Points, in no order, along strands that fork and pass close to each other.
In the rows, 128 means zero.
Two points are linked if the straight distance between their rows is under 184. Some points are linked to none.
j_3: [118 115 177 108 133 111 172 102 137 122 104 111 143 143 144 123 194 182
 145  93 101  93 132 135 106 176 121  93 150 122  94  77 152  84 143 158
  54 180 126  76 145 151 142 113 122 125 112]
j_141: [134 149 132 150 159 135  86 146 121 126 138 137 143 126 119 148  91 108
 128 130 138 137 113  92 158 124 109 124 129  72 138 174 130 145 107 126
 171 116 138 121 116 155 143 135 130 129 135]
j_208: [153 173  76 154 172  99 170  92 122 112 102 121 122 107 138 144 169 145
 121 145 148 109 111 134 104  80  93 150  98 153  98 118 123  96 127 156
 112  52 129 143 100 165  87 201 147  56 171]
j_321: [144 143 106  82 139 113  56 153 103  89 138 138 151 115 116 126 155 148
 115 131 141 125 101 116 141  49  91  98 151 105 157 137 118 125 104 156
  88 104 139 157 155  98 126  72 188 151 157]
j_78: [138 115 174 100  59  95 120 121 120  93 173 118 120 167 131 104 163 141
 135 110 121 114 110 104  84 126 133 134 145 115 156 100 128 146  82 149
 105 169 106 131 166  91 203 114 111 169 105]
j_87: [142 170 179 145 168 118 139  81 138 122  97 149 123 109 130  87 164 162
 154 136 136 102  98 139  75 119 111 127 145 139 125 176 136 163  52 180
 130 181 138 140 139 121 113  85 129  67  98]
j_106: [143 151 105 188 120 178 160  76 119 133 169 118 130 160 131 130 145 150
 205 158 199 126 139  91 163 126 155 107 109  87 106 116 160 136 161 137
 165  80 120 138  36 197 159  84 155  96  86]
j_224: [110 138 103 131 166 172 141 130 160 112  82 112  92 108 143  98  86 120
  79  83 138 136 136 106 155 116  96 161 161 132 115 165 132  94 115 108
 160 120 151 128 120 171  55 205 126 114 148]
j_211: [104  89 171 147 141  65 158 171 162 104 107 120  86 118 107 102  97  89
  81 132  97 151 106 159 137 147 101 137 141 162  98 124 174 144 101 173
 163 136 137 159 147 113  85 184  64 153 152]
j_699: [156 163 109 118 157 108  98 173 126 132 111 100  80  83 118 101 141 151
  78  84 114 129  64 106 143  88 121 144 168 134 125 169 143 171  64 113
 160  81 138 183 121 135  82 109 132 134 139]
j_703: [100  88 159 145 128 162 197 138 152 128 134 148 131 100 151 101 127 111
 199 130 144 155 149 159 111 175 151 137 116 144 102  69 117  97 158  85
 112 205  96  66 157 115 161 125 116 130  80]
j_484: [ 90 118  96 127  62 176 117 153 118 106 175 128 151 125 104 138  88 113
 157 165 153 135 186 119 137 142 144  91 106  83 131 117 112  88 157 121
 103 133 157 104 118 115 151  74 127 195 146]
j_609: [106 109 175 112 125 160 100 103 108  80 148  90 106 125  77 142 128 162
 123 159  44 129 104  98  89 101 167 145 171 147 114 141 137 173 130 149
 127 146 152 145  73 142 131  86  86 153  78]
j_818: [132 101 146 109  77  89 141 164 174 166 116 105 132 179 113 115 122 134
  86  29  95 105 167 132 134 154 120 116 118 118 128 105 132 126 117 100
 110 169 137 114 160 160 162  99 101 137 134]
j_467: [148 141 132 132 112 148  55  94  87 120 173 129 124 126  90 119 107 142
 184 176 193 145 143  98  82 124 136 152 126  50 200 179  86 156 162 141
 151 101 106 122  91 106 187  93 118 155 113]
j_532: [128 109 131  75  43 155 120  98 119 133 130 107 144 180  78 233 101 147
 146 146 113 118 148 137 107 162 191  84 117 176 154  93 132 147 176 115
  91 113 161 123  77 100 161  60  87 167 103]
j_651: [171 164  63 154 162 166  98 131 137 132 110 129 124  61 151 152  99 151
 102  98 132 132 150  99 200 134 129 141 114 117 126 173 103 104 149  73
 160  72 145 111 111 121  76 164 162 140 107]
j_18: [125 115 103 139  82 170 111 136  60 119 181 133 125 107  91 167 131 124
 191 171 171 106 137 112 114 160 157 131 150  97 137 145 139 106 138 133
  78 120 131  96 144 125 165  71 114 166  95]
j_172: [136 181 117 148 107 140 109 117 134 139 103 135 158 144 167 160 134 164
  85 132 173  85  70  43 162 137  66 110  86  93 147 148 148 157  99 115
 180  74 135 148 114 140  99 162 178 135 150]
j_852: [ 64  54 151  83 107  89 115 183 175 168  87 123 194 145 118 124  92  91
  85  89  53 130 155 156 172 107 130  94 116 168 115  73  99 131 129 148
 131 139 201  90 135 108 123 143 115 131 118]
j_889: [ 30  64 137 139  89  49 114 216 147 115 109 124 114 146 106  89  88  61
 107 128  48 159 147 151 110 171 132 165 134 129 139 120 111 136 142 122
 158 171 179 103 143 143 153 139  55 159  80]
j_924: [121 138  83 129 123 152 137 104 107  95 137 168 111 102 132  76 138  98
 132 178 159 149 127 157  63 101 111 162 122 133 171 144 114 110 131 103
 144 140  76 140 156  85  94 156 147 133 134]
j_576: [153 184  81 109 141 128 143  68  82 132 150 122  96 165 125 117 163 184
 154 122 165 109  92  83 121 108 147 180 109 111 136 151 153 162 108 129
 154  54 110 158 101 150 139 103 168  86 113]
j_447: [142  52 131 110  85 128 142 129 153 114 181 113 134 127 107 156 124 128
  89 163  99 143 116 141 141 114 166  93 146 186 118  82 151 134 126 143
 128 140 134 111 133 115 155 128 120 150 110]
j_193: [ 94 166 143 111 151 128 144 117 125 189  68 140 126 184 157  99 132 113
 147  76  99 124 174 128 133 138 125 128 118 115 108 152 134 106  95 121
 122 154 123 131 111 158  99 108 141  69 133]
j_706: [141 102  99 133 102 182 135 134  80 130 136 136 112  99 106 153 140 163
 156 110 151 127 140 129 170 143 161 153 137 118 107 130 111  78 168  87
  99 103 133 112 153 146 128  76 119 169  82]
j_670: [ 62 100 118 129 118  85 119 147 101 127 113  92 125 166 118 116 143  61
 126 144  88 127 119 125 125 197 121 128 136 131 141 146 179 102 105 114
 136 120 130 114 111 161  96 157 110 136 103]
j_132: [126 166 118 127 124 195 141 155 151 178 118 149 126  87 165 116 144 149
 109 103 133 139 161 151 161 116 182  85 119 174 117 102 103 110 144  56
 139 168 111 118 125 109  95 100 161 171 109]
j_812: [160 133 127  73 103  93  86 140  71 138 121 122 161 177  76 156 143 114
 157 139 171 120 140 108  83 111  78 100 144  92 170  99 124 160 182 118
  89  95 133 157 132 121 158  72 124 161 179]
j_656: [124 130 158 144  73  96 121 110  92  80 216 126  96 119  97 101 140 119
 128 187 129 115 102 118  67 118 143 161 134 129 147 125 142 163  76 174
 144 144  91 162 140 126 179 134  87 157 108]
j_372: [160 147 114  96 136 131 141 161 147 150 127 141 116 106 161 110 144 132
  90  88 115 133 165 148 130 120 153 127 123 125 111 100  91 158 152  96
 125 111 121 131 134 112 101  93 157 150 151]
j_884: [140  91 144 211 137 147 150 157 121 124 155 149 109  64 148  97 130  81
 150 107 140 138 143 159 114  99 144 176 157 126 103 151  96 114 136 116
  89 182  77 100 197 104 152 114 125  85  45]
j_995: [110  47 125 112 102 110 152 118 128 130 128  63 142 138 113 117 153 140
  53 141  49 113 112 137 130 172 166 127 128 186 115  72 140 118 146 109
 122 143 138 107 136 167 131 156 121 143  68]
j_324: [146 105 120  81 160 111  99  84 138 123  83 146 148 137 138 136 119 124
  93 105  67 157 136 127 175  79 130 103 133 197 114  78 101 128 152 154
  99 110 150 131 124  72 102 175 160  92 123]
j_5: [165 209 154 146 129 136 108  85 142 156 164 124 134 155 175 167 102 155
 176 132 182 123 156  90 144 130 163 103 100  72 116 136 150 154 101 150
 135 133 135 141  98 135 206 105 129  83 145]
j_375: [144 123 162  81  69  77 135 122 127 119 173 130 123 191 114 100 167 135
  90 111 130 101  80 123 113 132 103 118 146 146 147 111 154 163  74 170
 143 145 114 173 142 120 146 143 148 138 155]
j_23: [151 172 135 100 100 140 119 104 115 138 148  88 111 178 115 124 172 152
 101 116 157  92 104  92 113 117 150 161  92 128 150 133 145 155  98 140
 182 113 145 118  88 170 144 112 148 110 140]
j_806: [117 169 127 121 105 157 161  74 118 162 106  98 109 186 141 189  91 145
 148 109 106 120 137  71 119 164 169 142 105 133 134 114 137 132 160  60
 139 118 117 136  74 163 133 126 121 141  98]
j_36: [126 142 157 131 135 137 113  91 124 117 171  90  87 142 109 154  74 155
 152 148  95 114 138  93 118 128 160 145 138 100  79 138 166 172 104 147
 116 125 137 161 106 157 169 109  62 129  97]
j_115: [150 180  89 147 131 144 104 104 116 161  95 182 121 109 144 144 135 153
 138 100 165 110 152 136 143 120 142 180 105 147 142 187 118 121  94 145
 156  97 151 127 143 104 100 129 129  62 125]
j_638: [162 133 101 155 172 148  31 113  84  87 205 130 103  91  91 123 107 131
 161 174 126 142 113  96 130 102 142 166 127  61 194 209  95 118 185 131
 135  95  90 155 124 103 181 148 149 156 115]
j_417: [136 133 152 136 110 193 120 137 174 155  99 186 165 119 143 138 162 158
 135 117 173 113 144 191 164 106 152 114  94 171 127 116  93 127 104 192
 166 170 172  65 132 120 146 126 132  82 149]
j_738: [ 86  92 109 141 115 180  95 152 131  92 150 137 135 109 108 102 108  97
 138 126  97 162 143 124 135  91 150 165 141 133 144 114  57 114 191  83
 136 155 139  94 144 116 128 116 154 160  82]
j_443: [101 107  85 150  95 146 126 117 111 149 125 171 117 160  85 166 102  85
 162 164 162 114 170 119 151 154 111 108 126 126 148 163 163 139 124 155
 136  93 145 140  70 132 101  99  80 109 123]
j_360: [154 164 134 102 168  79 153 109 134 152 107  95 127 191 161 164 104 131
  98 116 111 140  99  92 143 147 105 127  90 141 107 117 164 158 109  88
 162  66 117 192  65 147 109 171 133  88 169]
j_883: [151 156  93 132 155 154 129  58  89 157 147 112 121 199 124 150 132 147
 187 119 162  91 122  73 177 139 162 134 108  98 128 161 161 155 138 124
 160  62 112 152  53 167 129  63 191  86  92]
j_855: [104 123 138 129  37  79 117 173 144 172 137 129 103 196  94 121 101  99
 110  96 113 115 194 100 125 144 105 122 116 102 151 131 135 170 117 120
 124 154 126 153 130 140 161  98 111 143 158]
j_695: [124  98 113 112 118 155 116  99 103 116 114 173 171 144 114 155 135 115
 183 163 141 128 140 121 156 157 133  73  94 145 145 139 142 105 143 142
 159  90 145 110  90  80 109 125 135 119 103]
j_97: [130 112 139 127 126 159 149 140 152 146 162  95 104 121 136 165  60 154
 133 128 132 144 170 122 136 157 163 137 115  77  83 121 141 129 133 132
 150 132 169 132 111 151 192  90  92 149 134]
j_996: [134 146 150 142 156  73 140 141 117  95 137  84  82 137 115 102  74 125
 111 143 113 139 101 125 121 142 102 158 151 130 102 134 175 160 106 137
 142 100 112 202 127 157 129 174  85 138 173]
j_357: [163 184 118 138 135 161 168  78 156 141 149 166 151 162 173 118 131 140
 162 146 201 122 129  95 133 150 136 111  91 101 115 135 140 120 136 109
 162 117 104 141  61 142 160 141 158  96 129]
j_114: [130 158  97 173 146  98 138 132 147 129 158 128 125  97 152 158  71  82
 122 188  95 140 156 153 147 138 126 131 106 123 150 129 124 118 160  88
  71 119  90 133 141 130 131 171 111 143 139]
j_267: [ 94 116 127  78  78 126 167 125 136 175  89 114 133 169 134 154  92 117
 136 103  91 137 179 125 114 190 161 148  87 141 139  79 140 119 169  60
 121 112 131 106  99 144 124  93  96 159 133]
j_873: [136 194 145 182 135  91 173 127 130 211  92 134 145 146 184 134 211 186
 162 106 184  92 107 131  93 195 120 139  99  91 131 164 144 118  66 142
 120 145 102  83 111 164 115 147 158  80 157]
j_244: [128 105 146  61  96 131  93  98 107 102 118 123 158 175  95 146 132 145
 161 156 147 138 135 132 103 109  96  75 154 122 161 110 144 112 131 160
  64 129 138 121 128  84 159  74 110 165 145]
j_29: [120 120 179  86 101  60 132 144 104 113 124  99 140 172  82  80 190 138
  56  96  84  76  52 157  78 148 109  87 172 180 183 108 139 152  86 123
 123 152 114 147 165 129 133 151 130 148 128]
j_63: [131 106  99 140 164 125  86  97 111  74 127 131 146  93 122 112 140 120
  86 169  93 110 126 159 137 107 107 120 108 161 150 115  91  78 156 139
 149 104 141 139 123 110  79 210 135 135 126]
j_583: [ 84  81 158 104 103  91 140 209 207 151 141 108 170  98 127  92 111 114
  82 111  69 128 147 180 148  92 134  86 133 155 115  82 113 125 120 137
 121 203 152  78 174 149 169 122 120 114 135]
j_452: [117 128 138 155 187  78 199 174 178 166 101 128 135 120 195 148 166 153
 139  71 106 147  86 160 134 131 106 136 130 121  70 125 113  95  79 130
  92 146 108  79 125 143  71 142 174 113 153]
j_896: [165 180 171 164 139 144  94 125 155 147 127 169 153 119 169 169 150 156
 150 135 174 105 135 162 141 127 157  90  96 109 123 145 113 161 102 171
 161 157 158 100 122 121 176  79 127 102 124]
j_75: [148 112  83 171 185 116 149  96 106  86 131 155 119 103 123  86 171 104
 133 172 147 122 139 158 122  92  94 136 112 150 106 114 119  61 166 163
 133  97 120 145 102 149 101 173 163  79 162]
j_511: [116  84  79 135 115 148 120 186 126 127 154 107  97 113 116 133 112 138
 126 103 101 130 123 104 133 152 172 182 143  93 119 134  92 131 152  79
 114 114 134 113 168 145 142  95 134 182  99]
j_523: [109 123 164 184 163 127 202 161 152 200  91 142 137 129 179 124 213 176
 162  90 165 130 109 163 126 178 114 136 135 111 104 159 103  73  71 146
 124 166 104  58 124 160 104 176 179  79 140]
j_752: [143 173 101 107 144 145  56 180 131 177 118 118 122 114 118 110 151 141
  80  64 111 128 134 115 150 105 157 162 149 109 132 192  90 149  86 103
 200  95 146 131 107 139  86  95 159 116 133]
j_513: [120 164 140 105 121 162 158  98 105 185  79 125 157 195 109 131 139 105
 148 112 176 112 196 108 121 141 118 105 119 132 134 131 151 108 151 109
 137 145 112 112  63 178 132 104 138  97 164]
j_618: [153 130 155 127 165  67 172 104 143 119 140 122  97 118 146  98 143 120
 138 121  98 130 104 151 105  98 157 169 145 158  61 110 135 191 110 158
 135 126  98 169 129 113 136 116 116  82 118]
j_828: [135 102 187 147 148  88 137 140 116  83 187  92  90 120 121  97 164 116
 124 165 107 148  64 129  68 122 129 146 155 137  95 119 146 193 104 164
 162 135 119 157 130 145 167  97  96 117 109]
j_820: [138 148 133 138 121 148 132 140 117  67 148 164 105  83 125  75 162 117
 140 141 169 141  76 130  67  95 102 200 145 128 135 165 113 154  72 139
 139 153 113 149 185 105  99 107 146 114 134]
j_371: [145  62 137 159 150 105  76 152 128  65 162 111  91  96 114 107  45  75
 101 155  59 196 122 127 156  65 109 166 157 148 134 122 127 135 176 137
 117 143 104 177 135 101 156 187 102 157 118]
j_190: [112 137 126 141 198 164 162 143 127 146  99 143 136  68 151  85 151 102
 164 151 146 162 148 203 143 173 148 122 111 129 135 148 110  58 140 124
 183 147 131  86  93 140  82 135 141  95 126]
j_892: [171  96 158 113 159 102  88 164 154 123 117 108 108  97 150 107  95 127
  95  52 112 138 131 117 164 110 138 150 169 112 106 107 101 148 169 100
 128 148 113 108 207 131 179 137 110 127  87]
j_468: [119  89 101 123 108 131  82 166 131 112 152 133  95 100  92 109 109 123
  79 128 129 142  75 107 174  97 133 156 157 166 129 149 154 167  87 151
 182  91 152 173 129 115  85 143 127 159 138]
j_162: [137  95 118 115 100 133 121 159 165 110 180 154 139 109 140 137 103 120
 107 133 122 170  88 126 164  88 153 126 141 156 140 110 119 157 108 150
 158 127 124 141 133  74 130 133 149 136 134]
j_853: [117 137 125 132 167 117 150 114 141 128  81 147 101 160 161  87 119 119
 125  67 121 145 125 110 151 131  96 165 153 105 114 162 142  99  96 122
  97 156 121 145 142 137 101 190 148  97 130]
j_910: [145 113 108 128 136 225 127  65 142 111 105 159 170  92 124 141 146 147
 140 165 164 156 110 148 140  58 147 119 140 213 138 122 105 106 125 172
 107 126 133 115 152  73 114 152 156  79 124]
j_843: [165 133  87 181 163 147  97 151 132 128 130 131 110  62 129 172  90  91
  96 141 106 132 160 147 178 146 118 120 119 136 150 150  90 112 184  73
 140  97 101 138 122 128  97 180 108 149 118]
j_992: [139 104 122 131  72 101 123 154 112 132 160 168  98 168  90 110  91  91
 145 138 156 127 186 120 132 131 112 133 105 111 145 150 150 147 106 163
 120 123 130 161 121 113 128 136  83 128 154]
j_646: [129  75  91 137 146 190 130  94 119  90 121 167 137 107 113 147 109 114
 176 155 148 163 116 143 171 128 145 120 144 180 128 121 123 111 153 139
 117  99 141 119 130  63  97 140 124  96  85]
j_379: [170 127  99 124 145 120  48  73  68  65 172 128  95 116 114 115 111 118
 129 148  88 131 106 105 137 125 144 148 137 121 173 138 104  92 167 126
 129  74  92 192 117  82 129 150 152 157  91]
j_290: [118 103 123 162  81 106 149 167 123 101 184 134 110 113  92 134  99 107
 155 159 128 138 153 147 130 124 107 127 119 110  73 110 162 151 122 179
  82 129 167 121 143 125 136 102  76 153 163]
j_761: [134 109 180 167 128 111 152 161 157  96 145 141  92  93 141 117 102 108
 123 131 107 133 136 177 143 114 102 100 130 115  76 121 160 151  90 182
 123 175 137 154 150 123 111 124  87 120 149]
j_407: [ 51  75 126 118 125 144 152 142 145  76 114 154 178 137 118 130  76  82
 106 186 150 145 117 128 125 156 102  88 136 138 152 113 145 125 145 116
 134 155 158 131 134 110 104 210  90 179 142]
j_720: [157 116 139 118 145  86 153 100 104 133 116 120 141 138 153 137 217 177
 122  96 100 105  66 124 104 130 115 128 154 140  96  94 112 124 114 130
  73 137 102 121 165 139 117 121 161 121 135]
j_649: [162 162 124 130 175  48 128 107  64 167 132 104  88 128  95 113 137 162
 151 138 181 108 110 118  84 166  69 159 131  90 153 161 147 204 122 148
 145  77  97 179 157 164 140 135  93 104 173]
j_292: [116  96 145 127 102 169 111 179 186 122 131 146 179 107 136 122 146 137
  98 106 104 131 182 177 168 111 138 105  97 159 120  95  91  99 137 140
 145 186 154  48 143 108 156 128 132 135 141]
j_108: [144 166  96 158 147 115 170 116 152 159  97 118 141 152 146 156 146 112
 119 150 155 101 157 152 145 110 113 116 104 154 117  90 128 129 147 131
 110  98 119 116  93 164 137 178 125  63 168]
j_704: [140 204 105 160 120  77 137 113 111 196 134 135 114 132 167 127 178 147
 149 159 151  97  95 116 105 169 131 122 102 105 162 175 171 136  65 139
 125  96  73 144 126 151 118 137 168 103 137]
j_392: [145 169 101 103 138 126  35  94 139 131 101 150 184 131 140 167 140 171
 112 111 142 110 102 105 145  66  83  85 113 130 155 143 112 128 144 163
 130  85 173 141 125  90 111  84 182 135 147]
j_31: [ 89 133 125 125 153 106 152 106 121 149  91 121 138 172 114 120 129 117
 115 131 135 132  97 114 122 183  97 126 126 131 125 163 182 126  80 112
 169  91 123 168  95 164  55 163 127 107 154]
j_622: [169 123 124 164 169 118 141 171 141 136 145 116  89  99 146 119 141 113
 132  98 143 138 127 139 112  77 130 178 173 116 113 122  95 135 124 120
  79 144 100 123 197 156 172 136 122  94 106]
j_885: [121 121  94 120 114 169 149 125 114 133 127 112 110 140  95 111 165 129
  98 150 135  98 133 131 113 109 142 143 143 146 142 151 127  94 119 116
 137 116 128 114 100 185 120 131 134 117 122]
j_918: [ 99  89 127 132 100 148 140 134 125  72 130 181 166 118 103 133  85  90
 151 182 197 160  93  95 126 145  95  95 163  99 164 154 140 149 136 118
 141 133 143 150 135  89 125 155 115 155 102]
j_945: [167 123 166 107 183 101  89 128 112 113 122  94 106 108 113 118 105 150
 114  83  95 110  99 113 148 163 141 131 173  66  85 157 141 150 151 113
 126 109 116 140 203 123 156  94  78 148 101]
j_573: [124 162 127 181 145  83 108 150 116 100 194 108  96  95 137 109  69 106
 120 190  91 136  98 118 109 115 121 160 132 110 139 145 133 145 116 115
 110 123 101 182 134 125 146 165 131 185 155]
j_60: [113 137 125  91  84 148  71 141 118  96 142 116 134 188 130 125 120 140
 143 120 105 123 149 111 132  49 118 106 144  96 128 112 134 105 130 151
  82 141 168 149 138 106 162  78 148 178 172]
j_229: [ 92  89 180 126  92 137 162 126 144 121 119 121 156 133 134 140 140 141
 170 103 148 119 111 128 113 188 139 132 133 124 107 112 115 111 120 127
 103 169 134  67 174 122 162 144 112 138  76]
j_253: [135  71 140 161 153 108 136 166 147  61 145 126  99 104 122  79  89  68
  96 123  99 160 142 132 107  30 106 173 154 161 106  81 112 121 180 147
 106 163 118 149 168 120 147 148 134 143 130]
j_68: [131 125  99 171 152 102 139 150  86 121 154 105  80 121 111 117 119 115
 171 150 132 136 167 102 107 157 109 118 112  33  74 102 135 132 193 114
 129 125 120 152 110 169 142  82  99 179 130]
j_591: [112 119 133 224 118 180 159 183 134 130 158 156 130 100 154 116 143  94
 209 159 174 145 144 154 122 128 149 168 117 141  93 112 119  98 118 113
 106 180  93  80 158 130 169 119 138 130  86]
j_634: [ 91  88 143  69 131 113  91 122 152 145  46 122 195 158 127 177 121 134
  87  95  82 118 117 127 177 116 132  68 138 176  84  96 127 141 136 144
 126 105 187 117 117 107  82 151 139  97 130]
j_92: [ 97 133 119  80 141 161 102  88 134 140  68 112 150 150 138 112 116 128
  92  92  70 124 159 139 156 121 125 122 136 131 129 116 124  57 165  77
  91 130 145 107 135 164 101 161 107 118 111]
j_240: [123 111 123 119 100 154 140  80 106  89 143 122 128 151  95 123 153 100
 114 184 132 121 115 118  82  99 134 135 144 151 162  92 129  92 154 108
  90 146  92 135 140 124 123 152 160 148 109]
j_130: [115  83 108 135 130 151 169 144 165  85 122 144  87 111 130 101  76  63
 141 116 122 175 163 128 137 108 126 185 137 126 140  89  98 106 193  99
 119 169 136 116 148 111 121 150 118 128 120]
j_778: [177 174 124 110 144  62 103 117  67 172 104 118 122 165 106 167 119 118
 136 133 135 106 133 109  87 145  85 118 118 104 163 129 135 175 151 147
  90  64 112 172 116 148 143 116 108  99 176]
j_644: [166 133  80 174 162 122  69 103 110  47 178 144  79  71 116 117 104  91
 123 161  89 140 128 141 122  64 124 155  97 142 159 135  85  90 194 140
 119  93 103 165 115 104 104 176 143 136 118]
j_698: [134 105 131 104  91 103 138 183 123 137 140 117 115 126 130  88 145 159
  82  47 116 101 161 140 142 144 132 119 138  89 149 146 122  86 103 123
 103 153 117 119 208 125 123 132 135 170 145]
j_255: [110 144  99 112 158 146 116 161 146 130 101 105 137  73 156 130  99 129
  95  93  96 141 129 145 167 161 134 160 123 127 109 175 108  95  98  92
 138 100 161 102 157 131  69 175 126 141 135]
j_82: [133 138 126 150 145 127 125 116  87 138 167 132 130 102 103 110 110 119
 197 177 173 137 157  97 118 140 136 108 138  39 141 151 116 151 191 122
 152 110  90 146  91 145 155  69 125 145 110]
j_368: [142 105 100 129 145 147 171 111  99 136 127 165 170 105 151 144 196 175
 134 125 160  98  71 122 118 135  90 123 123 152 115  97  99 110 128 115
  81 102  96  95 175 108  95 127 202 114 123]
j_351: [144 113 101  81 150 139 112 115 117 116 111 108 109 126 129  91  94 115
 117  90  95 131 163 128 155 124 106 113 140  97 151 137 139  60 170  79
  88 120  94 154 138 133  96 140 133 165 133]
j_93: [157 193 153 135 145 122 160 100 151 119 104 130 140 133 167 150 179 188
 110 113 178 116  65  78 114 147  83 138 113 103 113 143 140 165  96 120
 186 116 136 142 123 114  88 141 148 114 146]
j_472: [ 28  74 155 109 170 122 134 128 110 127  77 109 161 146 106  93 136  97
 130 148  80 129 144 147 125 175 140 128 129 141 116 127 160  57 161 149
 128 135 154  82  95 169  95 161  99 119 104]
j_420: [156 125 133  84 116  91 114 124  90 128 139 107 100 159 120  98 105 141
  83  78  97  93 166 107 132 132 109 106 128  82 146 140 171  81 114 106
  84 140 102 185 163 113 136  99 112 172 149]
j_134: [ 85 133 159  93  45 148 123 138 145 182 116  86 170 176  85 216 111 133
 152 133 155 121 172 115 116 158 149  81 108 128 137 120 142 157 156 127
 125 151 192  88  79 153 191  50  94 156 127]
j_370: [138 109 106 105  98 145  92 136 114  81 183 126 163 113 117 135 113 130
 121 183 123 138 158 142 136 107 125  80  80 103 152  90 113  82 171 135
 119  93 141 132 109  89 115 120 132 183 180]
j_359: [151 159  97 153 133 167 147 122 156 148 118 170 167  55 169 150 190 182
 129 142 200 118  80 157 136 110 104  92 126 162 150 145 107 101 113 119
 105 147  94 112 168  92  92 126 215 129 146]
j_201: [110 132 122 162 112 182 189 126 152 135 102 158 165 130 142 154 153 121
 125 178 168 143 157 181 129 122 150 125 106 187 131  98 108 129 110 138
 145 146 158  86 114 148 111 168 133  71 144]
j_444: [ 81 111 133 146 192 139 140 113 113 140  74 147 149  98 123  92 143  83
 165 185 141 140 151 170 104 153 114 108 153 118 104 155 152  60 137 128
 113 154 125  89 108 152 100 138 112 110  99]
j_400: [141 112 146 109 173 167  84  96 164 112  80 163 178  94 153 109 132 123
 126 147 133 164 147 168 143  42 119  92 143 200 118 103  62 110 139 161
 124 152 148 105 136  76 125 176 160  69 131]
j_641: [116 126 148 149 162 105 179 140 168 112 129 148 133  67 188 110 170 141
 142 117 103 139 104 197 113 153 134 136 119 152  87 123 104 100  83 168
 126 157 124  93 159  87  65 142 168 114 149]
j_188: [169 157 101 135 149 116 108 154 146 131 152 148 130  52 164 112 138 129
 101 143 103 149 110 165 141  78 129 108 113 160 127 113 108 152 123 139
 154 125 106 146 129 106 100 128 167 123 182]
j_671: [134 178 145  84 131 149 152  80 152 155  86  90 160 183 153 182 100 144
  70  89 111 128 114  75 138 160 142 109 104 159 103 134 159 166 142  80
 162 120 132 149  75 136  83 114 122 113 136]
j_564: [105 137 130 137  99 125 177 180 150 191 106 101 107 137 135 148 132 114
 150 125 147 131 178 149 111 203 150 129  91 110 107  99 121 131 144  66
 137 153 121  75 111 169 135 120  85 151 142]
j_777: [ 59  67 107 116 106 117 180 167 156  94  91 165 126 161 138 125  59  58
 137 127 115 171 144 135 133 159  87 138 139 122 134  96 147 109 150  91
 106 123 151 119 149 111 115 186 101 147 132]
j_107: [120 132 167 113  87 168 159 142 172 163 137  92 115 137 116 168 133 166
 150 123 153 126 181 123 115 131 145 100 111 124  82  95 150 145 144 151
 134 167 181 102 100 165 198  30  79 119 140]
j_192: [162 158 178 116 179  78 138  79 130 128 110 140  86 136 124  77 154 159
 120  76 152 131  81 127 111 135 131 149 157 138 116 164 150 195  71 160
 182 136 117 153 137  79 117 113 119  69 125]
j_522: [119 110 190  81 112  87 123 108 122  95 138  78  88 169  92 153  84 132
 143 109  59 131  95 104  74 145 174 172 154 130 149  97 129 213 135 118
 117 168 135 163 128 108 212  93  61 147  73]
j_127: [105 154 147 131 103 138 185 152 142 212  70 102 168 161 132 196 125 119
 124 113 167 114 189 121 106 176  94  85 120 128 142 119 143 129 143  92
 121 154 127  84 103 195 140 124 102 120 182]
j_184: [129 103 142 157 115  78  68 159 118  79 199 113  92 148 114  92  57  89
 118 159  66 141 113 132 135  74 107 137 129 123 158 111 118 121 142 139
 102 145 113 171 150 128 160 154 108 224 171]
j_723: [116 131 158  85 143 141  78 121 141 155 109  91 133 182 116 141  84 114
  90  86  67 133 110  94 174  96 172 128 169 143 126 144 136 160 124 127
 167 139 150 124  96 165 181 109 118 120 115]
j_401: [111 147 142 143 114 123 156 128 105 120 117 180 141 123 135  87 217 124
 159 130 143  97 112 153  63  96 106 152 136 121 128 157 117 127  63 179
 125 176 114 106 164 103 109 115 154  95 118]
j_815: [108 119 113  38  84 145 140 115 100 144  93 120 140 161 130 193 108 154
 142 115  94 114 143 138  91 202 194 113 127 153 154  97 129 141 147  98
  89 113 145 111 132  67 137 110  76 147 100]
j_413: [180 175 130 113 159  70 141  82  94 182 127 110 101 116 141 136 156 171
 156  90 189 104 120 124 112 191 112 123 132  87 146 188 137 150 109 124
 115 111  65 144 151 141 162 150 133  86 161]
j_76: [143 191 120 158 114 193 153 117 132 176 131 142 138  75 157 154 180 187
 125 136 177 106 116 126 144 141 155  83 125 130 131 133 132 120 116  83
 138 141 109  99 139 128 106  91 156 178 114]
j_449: [136 168  91 104 112 150  72  78 124 125  79 149 180 143 135 175 151 156
  95 138 170 102  59  54 134  72  81 132  91 136 201 126 151 161 115 146
 140  61 169 147 101 104 107 126 200 117 142]
j_859: [136 143 129 164 162 156 127 152 177 127 136 158 156  33 146 114 140 122
 101 154 121 154 108 216 143 118 141 100 104 191  92 144  96 143  77 165
 169 143 141 104 147  82  72 142 157 109 140]

A fork is a point with three links, a tip a point with one. Leave the first point through the second and follow the links. Name the first fork or tip that comes.
j_622; j_884 -> j_188
j_564; j_127 -> j_573
j_5; j_357 -> j_29
j_859; j_641 -> j_93
j_583; j_852 -> j_992
j_78; j_656 -> j_417
j_573; j_114 -> j_267
j_201; j_108 -> j_68

A fork is a point with three links. Follow the links from the first point to the second and name the forks in between, in order.
j_244; j_3 -> j_188
j_855; j_806 -> j_992 j_573 j_267
j_820; j_351 -> j_417 j_992
j_134; j_201 -> j_267 j_573 j_992 j_417
j_193; j_108 -> j_573 j_992 j_417
j_407; j_290 -> j_130 j_573

Follow the links from the first point to the second, and from the first to the third. Name the last point that the two ways share.
j_609; j_706; j_698 -> j_573
j_511; j_31; j_134 -> j_267
j_583; j_532; j_777 -> j_573
j_31; j_761; j_36 -> j_267
j_23; j_351; j_738 -> j_992
j_172; j_945; j_447 -> j_188
